Points, in no order, along strands that fork and pass close to each other.
Points whose rows are less than 40.7 apart are linked; no others are. Some points are linked to none.
bado: [-10 -11   7  12   0  -1  -2  -4 -22   5  -9  -7 -32  10  -6  -4  20 -18
  18 -10   4  18   5   2]
nuko: [ 26   2   6  -5  29  -8  -8   6  20  26 -12 -16  -6   9   3   7 -11 -13
   0 -28 -16  27   7  -2]
sur: [ -2   7   4   9  -9  15   4  16   0 -28   5  18  20  -4   2 -10  -7   3
   1  26  10 -16  17 -31]
vavef: [  9  -7 -16  -1 -22  27   1  -8  24   0 -38 -20   1  21 -11 -27  21  23
  -3 -10 -18  -9   6  13]
nenos: [  9  -7   7  16  17  -2   3   0  -6  13 -21  -5  -9  24 -10  -5  -4 -10
  -4 -25  -9  12   0  18]
bes: [ -4   0 -14 -30  12 -10  -4   2   9 -12  38  14  20 -11  -4   9 -11   6
   9  23  -1  -6 -26   2]
fike: [-13   2  -6  -6  -3 -31  -1  -1  10   4  27  -5 -26 -15   2  -2  -7 -14
   0  -2  -8  12 -17 -22]
Sef: [ 12  -9   9   7  11  -3 -17   4   5  16  -5 -12 -17  11   2   4  15  -5
  24 -31  -1  24   6  -2]
zol: [ -9  -4  -2   6 -11 -33  -6  -4  13   9   2 -10 -32  -1   9   5  17 -18
   2  -7  -8  26  -6 -14]
lobug: [  8  -7   5   1  21 -15 -14   4   1  25   2 -14 -26   6  -4   6   1 -10
  20 -31  -2  20   3  -4]
sukom: [-14   5   4  13  -9  23  11  10 -15 -22  -1  14  -3  -4  -4 -18   8  -3
   7  18  13   0  16 -21]
vavu: [  0  -6   7  -2  22  -2  -3  -6 -20  19  18   0 -24   2  -9  11  -5 -12
  18 -19   2  -3  -8   2]
rekob: [  1  22  -3 -24   7 -12 -13  19  -1 -21  25  13  15 -24   2  15 -29 -11
  -8  37  10  -7 -14  -3]
nebok: [ 19   1  -2  -8 -14  18  -5 -15  25   8 -28 -20  15   4   4 -11  -1  16
 -29 -10 -18 -25   3  26]
Vap: [ 26  -5  11   3  24   5  -3   9  14  21 -18 -24  10  11   1   0  -1 -10
 -12 -27 -21  26   9  -1]
Modek: [-18   6   4  13  -9  20  10   0 -25  -9   0   5 -20   4  -7 -11   5 -15
   5  17  12   1   7 -17]
bemi: [-13 -12 -21   5 -26  12  11   0   8  -2 -26  -7  12  12  -5 -21  12  32
  12  -1   0 -33   5   7]
suna: [-15   5  -1 -14  -2 -21  -2  -1   3  -4  28 -12 -31 -12  -4  -5 -19 -27
  -5   9   2   3 -14 -29]
San: [ -2  12  -7 -16   9 -16  -4  -4  -7   2  28  15  -2 -15   2  14 -19 -11
   1  16   6  -3 -15   2]
legak: [-10  -1   7   1  13   1   1  -5 -25  11  18  -1 -25  -6  -8   4  -5 -20
   8  -5  13  -5 -10 -13]
nub: [-13  -3   5   2  -6   1  -7   2   6 -16  23  10  -8 -12  -3  -2  13  -5
  12   5   9  12 -12 -33]
lusa: [-10   6   6  10   1  -9   4  -5 -20   9   1  15   2 -10   4  11 -14 -15
 -15  10  11  -8  -4   5]
bek: [ -6  -6 -24  -1 -25  13   5  -9  23   2 -37 -15   8  19 -10 -26  15  31
   5  -1  -8 -27   7  12]
somo: [ -7   3   1   4  -1   3  -7   7   6 -25  21  12   1 -11  -5  -8   6  -7
   1  20  12   2  -4 -41]
Misos: [ -2  10   4   8  -3   6 -10  17  12 -31  10  14   8  -8  -5  -9  -3  -3
   0  27  12  -9  13 -44]
Pazeg: [ -3  -4   5   9   2   3  -7   0 -13   5   7   2 -27   5   0   3  20 -12
  26 -15   6  21  -5 -10]
fevim: [ -3  20  -4 -18   5 -18  -8   4  -3 -10  27   8  -3 -22  -2  11 -29 -18
 -12  27   9  -1 -18  -6]
Gudi: [ 31   3   2 -32  18   6  -9 -10  10  13  -6 -15  19  -2  13  13 -17  15
 -23 -10 -14   5  -2  31]
kova: [ -7  10   9  12  -3  12   7  17 -28 -12   7  12  12 -14   2   6 -22  -8
  -3  13  13 -25  -5  -1]
Zipot: [  6   7  -7  -7 -26   6  -9  -3  23  11 -27 -12  16   7   0  -9  -7  24
 -22  -3 -10 -38   3  24]
giv: [-11  10   1  -3   0 -12  -1  -4  -6   2  17   0 -25 -14  -2  -4 -11 -23
  -9  19  10   1  -8 -29]
nat: [  1   9   2 -20   1  -4  -5  10  -8 -21  24  17  23 -22   1  16 -25  -1
  -5  31   8 -19  -3  -3]
zit: [ -7  -5   0 -13 -17  -1   0   1  -6  -7   3  10  34 -13  -1   6 -11  29
   5  18  -5 -47  -2   5]
Vumok: [ -4 -11   3   7  -2  -4  -9  -3  -1  -3  19   2 -16  -7  -1   3  20  -5
  22 -10   9  19 -12 -16]
ref: [ 18 -14  10   2   1  19 -11   0  12   1 -11 -13  -1  17   2  -4  27  19
  17 -29  -4  22   9   4]
suron: [ -1 -18   4  15   8  14   3  -1 -11   0  -7   3  -6  16  -7  -2  14   8
  18 -25   3   5  -3   9]
saka: [  7   2   5  12  -5  -4  12 -13  17   5 -26  -4  14  19   5  -5  11  15
 -20  -5  -4   3   9  17]
Kefef: [-17   4 -11  21 -19  19  24   8 -12 -19 -10   9   0   0  -6 -16  12   6
  13  16   8   2  20   0]
rume: [ -7   3 -11 -21  14 -20  -4   2  14  -8  43  10   1 -12  -6   4  -8  -2
  15   7  -6   5 -27  -2]
Pamat: [-12   3   0  14 -10  -2   4  -8  -1 -10   0  11  -8  -5   3  -2  23  -6
  -7  19   9  18  13 -14]
pimaz: [ -3   9  -7 -20  12 -23  -4  -5 -10  12  23   3 -13 -10   0  16 -22 -13
  -3   7   2   4 -24  10]
Pap: [ -7  14   7   1  -2  -1   1  11 -26  -5   8  13   9 -19   4  15 -26 -10
 -12  16  15 -18  -6   8]
larel: [ -3   4  -4 -26   3  -7  -3   1  -4 -10  26  17  24 -15   1  18 -15  15
   2  23   7 -12 -16  14]
lutog: [ 12 -12   6   4   3   3 -15   3   6   3  -6  -7  -9   9   4   1  26   5
  27 -32   1  27   2   3]
kenaz: [ 14  -6  -2 -22  19   1  -5 -13   3   6  13   7  11   3   0  11  -8  23
   6 -12  -2  -5 -11  18]
notor: [ 32  -4  11  -6  19  12   2   1  21  15 -15 -26  20   7   7   0  -5  -3
 -22 -23 -23  13   6   6]
piv: [ -3   3  -9  -6   8 -20  -2  -4  12  -1  33   8 -10 -10  -3   7  -5  -2
   8  -5  -5   9 -18 -11]
Geni: [-17   5 -14  19 -23  13  18  21 -10 -18  -3   5  24  -4   7  -8  -6   6
   1  17   9 -31  18  -5]
lel: [-12   0   2   7  -9   1  10   1   0  -8  10  19  16  -7   2   1   4   7
  -6  12  11 -15   6 -15]
Moz: [  4   0   8  13  13 -11   3  -8 -17  21 -17  -3 -12  12  -6  10 -10 -18
 -12 -14  -3   5  -3  18]
Sugap: [-16   0   9  11   0  14   5  -3 -24   1   8  -2 -30   0  -5  -7   5 -21
   7   5  14   4   1 -19]
Sebar: [ 24 -12   6  -1  -4  21  -8   2  20  -4 -23 -25   8  19   6 -10  30  15
   3 -20 -15  22  15   4]
Sis: [ -8 -15  -4   8 -14  17  11  -4   2  -9 -18  -2   1  15  -2 -13  26  27
   9  -8  -1   2   6   9]
bap: [  5 -10  10  19  12   1   2   2 -13  13 -20 -12 -24  22 -10  -4  13 -13
  10 -21  -4  20   8  10]
refon: [ -4  -1  -4  13 -18  14  13  21 -10 -29  -2  14  28  -1  10 -15  -7   8
   4  19   5 -30  19 -24]
naz: [-13   7   7   8   4 -10   7  -6 -18  10   3   6 -16 -10   4   4 -10 -26
 -17  18  10  -4   2 -14]
dadom: [ 12   7  -3 -15  17 -17 -10  -9  -4  15   0   8  -2  -1   8  20 -21   1
  -6 -10   0  10 -11  29]
guvem: [ -5   3   8  13   5 -13   7  -3 -19  14 -11   8  -7  -2   1  12 -15 -18
 -20  -1   7  -2  -6  18]
Sen: [ -8   5   0  22 -12  -8  14 -10   5   0 -22   6  10  12   1  -2  20   5
 -17  10   1  11  13  10]
Nuz: [-15 -11 -17  12 -19  18  20   6   1  -8 -22  -2   5  11  -7 -18  20  26
  11   0   9 -18   6  13]
nezem: [-11  -6   3   9 -16   7   1  -1  -7 -15  -4  13  -6  -2   3  -4  32  -3
   8   8  10  24  11 -11]
nisop: [-17   8   0  24  -8  -9  14  -4  -3   1 -14  12   1   2   5  -2  12  -7
 -19  16   8  14  18   1]
sog: [ -6 -10   0 -18 -16  -6  -8  -2   2  -9   3  12  31 -14  -4   0  -6  30
  13  27 -15 -48   5  -8]
Radom: [ -5 -10   3  10 -10   3   4  -6   1  -9  -9   6  -3  11   0  -2  34  14
  11  -6   1  19   7   2]
Rided: [ 15   5   7   3  -7   3   1 -15  22   8 -27 -11  19  14   3  -5   3  14
 -27  -4 -13  -6  11  19]
Sovo: [ -7   0  -1 -12 -10   1   2   5 -13 -10  12  12  26 -12   3  12 -16  19
   1  14   7 -28  -9  15]
fiv: [ 35  -7   2 -19  15  20   4   0  15  12 -14 -30  27  -3   7  -4 -12  -4
 -21 -23 -26   1   4  17]
binu: [-11   0  -5   2   1 -31  -5  -5  10  15  16 -10 -31  -7   2   6   5 -14
   7 -16  -6  20  -9 -13]
rono: [ 25   6   1 -24  17 -11 -12  -7   9  17  -3  -3   7   2  11  20 -19   7
 -17 -11  -8  12  -8  32]
Tesu: [-20   6 -20  21 -19  13  27  10  -8 -15 -10   6  13   2  -1 -16  13   7
   4  17   5 -14  20   2]
Gamop: [  5  -2  -1   6   9 -18  -6 -17  13  13   3   4 -10   2   3  10   8  -1
  -4  -9  -1  17  -7  -1]
roniv: [  2   3  -2 -11  19 -20  -4  -8 -11  23  10   2 -15  -3   1  19 -17 -15
  -2  -6   3   6 -13  14]
Kofe: [ 19 -10  -2  -3 -10  25   0  -5  23  -6 -33 -30   7  23  -1 -23  28  17
  -6 -16 -21  10  12  10]
gom: [ -8   8   5  13  -8  24   6  24 -21 -23   6  12  16  -6   0  -4 -26  -8
   6  20  15 -30   2 -11]
nupiz: [ 27  -4   1 -31   7  21  -5  -7  15  10 -12 -22  20  -2   8  -1 -14  14
 -19 -16 -25 -11   1  26]
makot: [ 15   1   0  -7  27 -21 -15   2  13  29  -3 -13 -19   8  -2  11 -10  -9
   9 -29 -11  20   5   2]

A fork is a point with three links, a tip a point with one. Leave the first point through the second and follow the links. Name the first fork or tip that comes.
Geni / Tesu -> vavu
sukom / Kefef -> lusa
lutog / Sef -> larel
Sis / Radom -> Zipot

Follow the links from the first point to the second, and from the first to the third. Name the last point that the two ways share.
sukom / kova / giv -> lusa
piv / notor / sog -> larel
Sovo / lusa / zol -> fike
kova / piv / Vumok -> lusa
zol / guvem / nupiz -> fike
fiv / zol / sog -> larel
